Each scene shows the same named points in several views. A view is turned or mirrored, and shifted as a whole, has a little noise and may leave points out.

Scene 1
View 1
Satur: 1.21 2.68 -0.32 1.14 0.42 -0.32 1.16 0.46 2.19 0.52 3.62 -0.44 0.94 1.20
 -0.12 1.04 0.14 0.43 0.24 0.87 -0.30 -1.95 0.86 0.38 1.65
soze: 0.32 0.60 -2.90 -1.21 -1.76 -0.91 1.28 -0.87 1.92 -0.06 -0.24 0.91 0.04
 -1.11 0.94 -0.56 0.08 2.66 1.21 0.54 0.37 -0.69 -0.43 -0.44 0.50
Nedo: -0.10 1.50 -1.50 0.17 -0.95 -0.65 1.98 0.28 2.17 0.83 2.37 -0.15 0.97
 0.99 -0.18 1.02 -0.76 2.14 0.43 1.28 -0.42 -1.57 1.00 -1.15 1.61
Raset: 0.62 2.57 0.63 1.16 -0.36 0.37 1.01 0.12 2.39 -0.30 2.69 -1.12 0.72 0.51
 0.06 0.79 -0.48 0.58 0.98 -0.05 0.19 -1.71 1.62 1.75 1.98
giz: 2.34 1.02 -2.69 -0.60 -0.14 -0.86 0.03 -1.77 1.82 -0.23 -0.73 0.37 -0.78
 -2.43 2.10 -0.53 0.45 1.20 1.31 0.41 -0.22 -0.53 -1.30 1.28 0.20
bor: -0.79 3.10 1.13 1.24 -1.90 1.25 1.38 0.22 2.83 -0.57 2.12 -1.84 0.87
 0.67 -0.14 0.94 -1.17 1.36 1.78 -0.29 0.62 -1.36 2.47 2.23 2.92
pofe: 0.48 -0.06 -0.76 -0.07 0.36 -1.27 1.99 -0.43 1.80 0.17 1.79 -0.29 0.70
 -0.11 -0.24 1.02 -1.64 1.67 0.08 0.77 -0.59 -2.09 1.60 -0.54 0.82
rogu: 2.01 2.30 -1.34 -0.24 -0.13 -0.75 0.15 0.30 1.88 -0.67 2.54 1.56 0.37
 0.00 0.30 -1.30 2.65 0.35 0.51 -0.36 1.28 -1.47 -0.97 0.96 0.02
bavi: 0.55 -0.10 -2.12 -0.13 0.71 -2.07 2.58 0.12 1.61 1.47 2.80 0.45 1.10
 1.05 -0.55 1.52 -1.26 2.05 -0.75 2.06 -1.29 -2.34 0.92 -2.84 0.67
mitiv: 1.41 1.73 -0.65 0.65 0.62 -0.77 1.15 0.00 1.93 0.28 2.77 -0.19 0.72 0.44
 0.11 0.76 -0.08 0.61 0.22 0.73 -0.32 -1.92 0.73 0.27 1.06
fen: -0.32 1.38 -2.13 -0.54 -1.82 -0.68 1.78 0.18 2.19 0.34 1.51 0.57 0.75
 0.49 0.03 0.11 -0.02 2.53 0.83 0.86 0.30 -1.19 0.37 -1.06 1.18
Sesed: 0.78 2.00 -1.31 0.97 0.57 -1.02 1.94 0.65 2.03 1.59 3.84 -0.38 1.24 1.82
 -0.38 1.85 -0.61 1.19 -0.34 2.09 -1.20 -2.12 0.90 -1.64 1.66
Dapag: -0.15 4.58 -0.35 1.19 -2.59 1.65 0.49 0.12 2.98 -0.18 1.71 -1.36 0.45
 0.55 0.84 0.37 0.43 1.25 2.29 0.15 0.71 -0.44 0.62 2.31 3.05
kol: 0.77 -1.21 -2.50 -0.98 0.29 -2.13 2.11 -1.00 1.47 0.58 0.53 0.55 0.39
 -0.98 0.34 0.72 -1.64 2.43 -0.08 1.33 -0.99 -1.75 0.52 -1.78 0.11
Budim: 2.48 1.74 -0.55 1.06 2.07 -1.19 0.96 0.00 1.69 0.71 3.61 -0.17 0.67 0.64
 0.13 1.15 0.11 -0.22 -0.48 1.13 -0.94 -2.33 0.44 0.10 0.79
fotak: 0.01 1.88 0.14 0.76 -1.03 0.40 1.28 -0.54 2.44 -0.27 1.28 -1.52 0.42
 -0.28 0.44 0.98 -1.55 1.46 1.42 0.18 -0.10 -1.32 1.84 1.60 2.21
kese: 0.64 -0.15 -0.92 0.10 0.82 -1.61 2.25 -0.13 1.73 0.59 2.58 -0.09 1.01
 0.46 -0.53 1.33 -1.59 1.63 -0.42 1.18 -0.91 -2.43 1.63 -1.31 0.79
bel: 3.20 1.35 -3.73 -1.28 0.30 -1.86 -0.23 -0.43 1.45 -0.06 1.28 2.88 -0.31
 -1.16 1.23 -1.92 3.58 0.69 0.20 0.33 0.87 -0.94 -2.95 -0.34 -1.21
gen: 2.54 2.71 0.97 1.30 2.09 -0.79 0.55 1.06 1.83 -0.35 5.25 0.44 1.15 1.52
 -0.76 0.14 1.72 -1.18 -0.58 -0.18 0.54 -2.78 0.70 1.31 0.54
kota: 1.08 -0.01 -1.22 0.23 -0.06 -0.24 1.07 -2.64 2.04 0.10 -1.68 -2.13 -0.80
 -2.89 2.15 1.47 -3.39 1.77 1.71 0.88 -1.67 -0.78 1.26 1.82 1.79
Rutuz: -2.27 1.28 -1.84 -0.87 -3.95 -0.01 2.42 0.26 2.58 -0.08 0.59 0.06 1.00
 0.65 -0.35 0.10 -0.93 3.89 1.62 0.45 0.95 -0.80 1.45 -1.00 1.97
View 2
Sesed: 0.77 -0.46 -0.79 -1.42 2.29 0.87 -0.29 0.71 -2.37 2.17 -1.31 2.16 4.47
 1.12 0.47 0.39 -1.64 -1.66 1.00 -0.30 -0.25 -3.40 0.28 0.85 -2.22
soze: -0.16 0.94 0.38 -2.30 -0.14 0.92 0.75 -1.89 -2.99 -1.20 0.17 -0.22 1.18
 -0.16 0.43 -0.28 -0.58 1.26 0.88 -2.25 0.25 -1.59 -0.79 0.10 -3.96
fen: 0.68 0.81 0.01 -1.75 1.26 1.17 0.62 -0.86 -2.90 -0.04 -0.11 0.25 2.35
 0.88 0.62 -0.10 -0.91 0.48 0.96 -1.56 -0.59 -2.47 -0.42 -0.61 -2.54
Rutuz: 1.11 1.30 0.27 -2.21 0.86 1.26 1.25 -1.78 -3.15 0.19 0.05 -0.01 2.15
 1.90 1.14 -0.58 0.21 1.98 0.62 -1.00 -1.59 -3.27 -0.93 -2.74 -1.40
gen: -0.46 -1.31 -2.32 1.52 3.61 1.81 -1.60 2.31 -0.92 0.25 -1.64 0.05 4.35
 2.26 -1.75 0.67 -2.32 -1.59 2.45 -1.09 1.39 -0.41 0.65 1.69 -2.44
bavi: 0.37 0.84 -0.51 -3.03 1.97 0.59 -1.08 -0.54 -1.98 1.54 -0.87 2.53 4.07
 0.45 2.40 1.13 -1.62 -1.32 0.51 -1.39 0.14 -3.52 -0.01 1.07 -2.88
giz: -1.25 -0.54 0.08 -1.61 -1.25 0.70 0.53 -1.53 -2.81 -1.54 -0.44 -0.24
 0.88 -0.99 -1.43 -0.67 -0.66 1.02 1.34 -1.90 1.73 -0.35 -0.67 2.01
 -5.41
rogu: -0.25 0.01 -0.82 0.60 2.20 1.82 -0.01 0.72 -2.36 -1.68 -0.17 -1.28 1.95
 0.58 -1.44 0.02 -2.13 -0.39 2.21 -2.59 0.97 0.12 0.13 1.24 -3.52
Nedo: 0.65 0.18 -0.41 -1.75 1.41 0.96 0.20 -0.46 -2.56 1.07 -0.76 1.17 3.32
 1.26 0.57 0.04 -0.83 -0.05 0.85 -0.74 -0.47 -3.03 -0.26 -0.33 -2.27
mitiv: -0.28 -0.76 -1.15 -0.72 1.50 1.12 -0.59 0.27 -1.80 0.66 -1.27 0.87 3.50
 1.30 -0.67 0.21 -1.18 -0.37 1.46 -0.75 0.75 -1.72 0.03 1.03 -2.98
pofe: -0.59 -0.02 -1.07 -2.30 0.83 0.73 -1.23 -1.10 -1.29 0.81 -1.28 1.48 3.52
 1.55 1.02 0.65 -0.46 0.55 0.88 -0.75 0.83 -2.35 -0.58 0.36 -3.02
Dapag: 0.59 -1.62 -0.52 0.80 0.39 1.65 2.09 0.31 -3.51 0.38 -0.97 -0.81 2.23
 2.11 -3.39 -1.89 0.17 1.47 1.68 0.49 -0.71 -1.74 -0.39 -1.35 -1.86
kol: -0.65 0.91 -0.21 -3.64 0.15 0.41 -1.05 -2.09 -1.78 0.18 -0.65 1.75 2.65
 -0.04 2.20 0.88 -0.75 0.34 0.45 -1.87 0.97 -2.54 -0.70 1.13 -4.14
Raset: -0.38 -1.46 -1.61 0.13 1.21 1.38 -0.39 0.34 -1.54 0.85 -1.76 0.26 3.56
 2.81 -1.76 -0.35 -0.21 0.90 1.66 0.25 0.48 -1.58 -0.34 -0.35 -2.02
kota: -1.76 -1.79 -0.44 -3.09 -3.19 -0.06 -0.05 -2.82 -1.97 0.72 -1.94 1.66
 2.02 0.51 -1.20 -0.89 1.60 2.62 0.45 0.65 1.66 -2.12 -1.36 0.91 -4.79
Satur: 0.21 -1.15 -1.30 -0.07 1.98 1.25 -0.22 1.00 -2.07 1.21 -1.41 0.92 3.92
 1.71 -1.20 -0.06 -1.30 -0.78 1.65 -0.26 0.26 -2.07 0.17 0.69 -2.36
fotak: -0.45 -1.32 -1.04 -0.93 -0.14 1.04 0.09 -0.85 -2.00 0.80 -1.60 0.53 3.00
 2.39 -1.48 -0.75 0.60 1.79 1.17 0.50 0.31 -2.04 -0.82 -0.79 -2.39
bor: 0.11 -1.52 -1.34 0.25 0.66 1.51 0.53 -0.12 -2.03 1.02 -1.69 -0.13 3.29
 3.61 -2.23 -1.17 0.77 2.13 1.44 1.04 -0.36 -2.13 -0.68 -2.06 -1.16
View 3
bavi: -1.31 0.20 -2.08 2.54 -1.00 -1.77 -4.11 -0.82 0.57 0.74 0.68 1.62 -0.06
 1.31 -0.25 -0.92 0.08 -1.93 -0.04 -0.42 1.64 -1.50 -2.33 -0.56 2.38
pofe: -0.29 0.05 -1.16 1.32 -0.18 -2.37 -2.87 -0.34 -1.22 0.92 0.55 1.48 -0.98
 1.10 0.21 -0.23 -0.17 -1.45 -0.10 -0.15 1.47 -0.42 -0.73 -1.45 1.05
bel: 0.83 3.70 -1.01 0.54 -0.56 0.30 -4.63 -0.53 -3.01 -1.14 1.22 -3.80 1.62
 -0.93 -1.15 -2.73 2.68 0.81 -3.04 0.84 1.42 0.45 -0.93 -0.95 2.20
kol: -0.69 0.85 -1.45 1.55 -1.32 -2.06 -3.53 -0.58 -2.52 0.11 0.38 1.54 -0.37
 0.14 -0.24 -0.04 0.75 -1.29 -0.65 0.65 2.46 -0.21 -1.95 -0.01 1.52
fen: -1.14 0.73 -1.57 2.46 -1.65 -0.91 -2.98 0.03 -1.62 0.92 1.51 -1.41 -0.27
 0.74 -0.13 0.13 0.14 -2.87 -1.39 -0.24 0.52 -0.23 -0.34 -1.01 1.31
Rutuz: -1.82 -0.22 -1.44 2.99 -2.57 -1.31 -1.72 0.50 -2.67 1.60 1.91 -1.37
 -1.23 0.82 0.21 2.08 -0.57 -4.81 -1.33 -0.21 0.17 0.39 0.59 -0.89 0.48
kese: -0.56 -0.04 -1.44 1.69 -0.12 -2.29 -3.36 -0.68 -0.06 0.86 0.59 1.80
 -0.70 1.45 0.08 -0.63 -0.13 -1.52 0.12 -0.38 1.52 -0.94 -1.26 -1.38
 1.59
Raset: 0.62 0.07 -0.47 0.89 1.16 -1.81 -1.79 0.72 -0.86 2.00 0.94 -0.56 -1.24
 1.66 0.97 -0.89 -1.27 -1.03 -0.34 -1.03 -0.38 -0.41 1.48 -3.32 0.04
Budim: 0.69 1.01 -1.02 0.98 1.39 -1.44 -3.72 -0.03 0.45 1.11 0.42 0.20 0.05
 1.38 0.39 -2.77 -0.25 0.67 -0.26 -0.91 0.60 -1.46 -0.74 -2.56 1.56
kota: 0.19 0.64 -0.44 0.76 -0.53 -2.49 -1.65 1.87 -5.81 2.01 -0.91 2.48 -1.53
 -1.04 1.95 0.44 -1.69 0.56 -0.07 0.54 1.65 -0.42 -0.76 -0.49 -1.13
rogu: 1.02 2.18 -0.58 0.46 0.62 -0.36 -3.31 -0.26 -1.56 0.03 1.62 -3.42 0.36
 0.65 -0.56 -2.14 1.26 -0.30 -2.15 -0.16 0.27 0.43 0.94 -2.64 1.37
Satur: 0.17 0.56 -1.08 1.52 0.87 -1.17 -2.96 0.48 0.38 1.78 0.94 -0.82 -0.34
 1.66 0.60 -1.90 -0.92 -0.70 -0.45 -1.31 -0.28 -1.31 0.30 -2.83 1.07
mitiv: 0.25 0.76 -0.97 1.17 0.64 -1.42 -2.97 0.17 -0.58 1.22 0.76 -0.35 -0.37
 1.21 0.41 -1.62 -0.39 -0.51 -0.59 -0.71 0.41 -0.81 -0.09 -2.32 1.06
Sesed: -0.92 0.23 -1.85 2.61 -0.06 -1.25 -3.70 0.09 1.35 1.78 0.73 0.43 -0.09
 1.73 0.50 -1.70 -1.01 -1.41 -0.01 -1.38 0.15 -2.08 -1.21 -1.79 1.85
Nedo: -1.07 0.24 -1.58 2.49 -0.94 -1.32 -2.98 0.27 -0.69 1.55 1.09 -0.20 -0.53
 1.21 0.37 -0.29 -0.65 -2.36 -0.58 -0.72 0.36 -0.97 -0.59 -1.40 1.20
Dapag: 0.01 0.71 -0.57 1.88 -0.03 -0.41 -1.18 2.29 -2.64 2.96 1.30 -3.12 -0.95
 0.71 1.64 -0.45 -2.09 -1.64 -1.42 -1.31 -1.73 -0.44 2.17 -3.05 -0.80
giz: 0.72 2.53 -0.56 0.43 -0.60 -0.90 -3.00 1.04 -5.25 0.36 0.22 -1.27 0.16
 -1.38 0.49 -1.22 0.52 0.97 -1.94 0.80 1.41 0.26 -0.60 -0.74 0.24
View 4
bel: 0.52 1.15 -3.35 1.41 -0.87 -2.62 1.11 -0.10 -2.00 -2.23 0.36 -2.84 0.42
 -2.97 -0.04 -0.28 0.06 1.82 1.72 1.85 -0.87 0.19 -1.17 -3.10 -3.97
fotak: -1.81 0.92 0.13 -0.51 -1.31 1.60 0.20 -0.06 1.25 1.75 2.23 -0.74 -0.84
 -1.76 -1.12 0.48 2.14 1.57 -0.99 0.85 0.40 -1.65 -1.92 0.05 1.36
bavi: 0.93 -0.80 -3.17 -0.52 0.11 1.79 0.11 -0.31 0.65 0.08 3.11 -0.51 -1.98
 -1.01 2.11 4.15 0.33 1.77 -0.60 0.57 -0.25 -2.38 -0.71 -0.89 -1.46
Budim: 0.87 0.72 -2.76 -0.47 -1.84 0.47 0.95 -0.03 0.38 -0.55 2.06 0.39 -2.16
 -0.80 1.29 0.16 -0.37 0.50 -0.33 1.40 0.67 -1.21 -0.21 -0.55 0.10
Raset: -1.47 0.75 -0.15 -0.42 -2.24 1.84 0.43 -0.43 0.77 0.96 1.75 0.01 -0.69
 -1.50 0.02 -0.35 1.02 1.02 -0.60 0.91 1.18 -1.02 -1.11 0.38 1.51
soze: -1.14 0.48 -1.34 0.69 0.23 -0.20 0.16 -0.01 -0.12 0.37 1.80 -2.95 0.23
 -2.90 -1.12 2.10 2.26 2.65 0.22 1.01 -1.10 -1.47 -2.49 -1.98 -2.26
Rutuz: -2.46 -0.45 0.72 0.00 0.29 2.37 -1.11 -1.36 -0.04 2.14 2.45 -2.44 1.11
 -3.04 -0.22 3.82 2.84 3.18 -0.72 -0.06 -0.02 -1.17 -2.19 -0.32 -1.15
Nedo: -0.38 0.07 -1.21 -0.52 -0.37 1.61 -0.33 -0.88 0.14 1.00 2.78 -0.91 -0.93
 -1.84 0.83 2.77 1.25 1.86 -0.90 0.55 0.26 -1.29 -1.02 -0.30 -0.63
mitiv: -0.13 0.59 -1.75 -0.27 -1.50 0.93 0.57 -0.29 0.31 0.08 1.95 -0.31 -1.23
 -1.40 0.73 0.59 0.47 1.07 -0.27 1.12 0.54 -1.14 -0.78 -0.48 -0.01
giz: -0.51 1.86 -2.03 0.74 -0.45 -1.97 1.04 1.04 0.13 -0.23 1.39 -2.63 -0.81
 -2.50 -2.44 -0.40 2.07 1.80 0.27 1.92 -1.37 -1.46 -2.64 -2.54 -1.60
gen: -0.02 0.38 -1.96 -0.09 -3.45 1.20 1.27 -0.80 -0.34 -1.29 0.77 0.96 -0.76
 -1.01 2.32 -1.60 -1.42 0.09 0.70 1.21 1.83 -0.05 0.52 0.12 0.61
kol: 0.09 -0.48 -3.02 0.33 0.46 0.80 0.72 0.86 1.31 -0.01 2.51 -1.79 -1.48
 -1.47 0.13 3.49 1.47 2.24 0.18 0.91 -1.39 -3.29 -2.22 -1.99 -1.89
Sesed: 0.95 0.13 -2.17 -1.13 -0.76 1.62 -0.25 -1.03 -0.02 0.57 3.17 0.28 -2.03
 -1.04 2.00 2.65 0.14 1.16 -1.36 0.67 0.82 -1.01 0.11 0.10 -0.20
bor: -2.63 0.87 1.46 -0.73 -2.00 2.58 -0.26 -0.96 0.84 2.28 2.04 -0.32 -0.10
 -1.93 -0.79 -0.05 2.15 1.46 -1.27 0.51 1.40 -0.77 -1.50 1.04 2.23
fen: -0.92 0.05 -0.96 0.03 -0.17 1.12 -0.36 -0.92 -0.36 0.75 2.25 -1.84 0.09
 -2.54 0.34 2.71 1.61 2.41 -0.33 0.55 -0.04 -0.98 -1.40 -0.89 -1.51
rogu: -0.61 0.97 -1.72 0.78 -2.13 -0.64 0.94 -0.65 -1.30 -1.28 0.39 -1.45 0.56
 -2.51 0.40 -1.19 -0.03 1.30 1.19 1.42 0.49 0.32 -0.76 -1.44 -1.59
kese: 0.06 -0.65 -2.45 -0.33 -0.65 2.15 0.57 0.15 1.39 0.23 2.63 -0.26 -1.77
 -0.90 1.47 2.82 0.60 1.50 -0.27 0.68 0.01 -2.75 -1.15 -0.63 -0.39

In a view up to two points have been moved. Name them for each view, in the order of its rows, or write none.
view 1: Raset
view 2: Rutuz
view 3: kol, fen
view 4: rogu
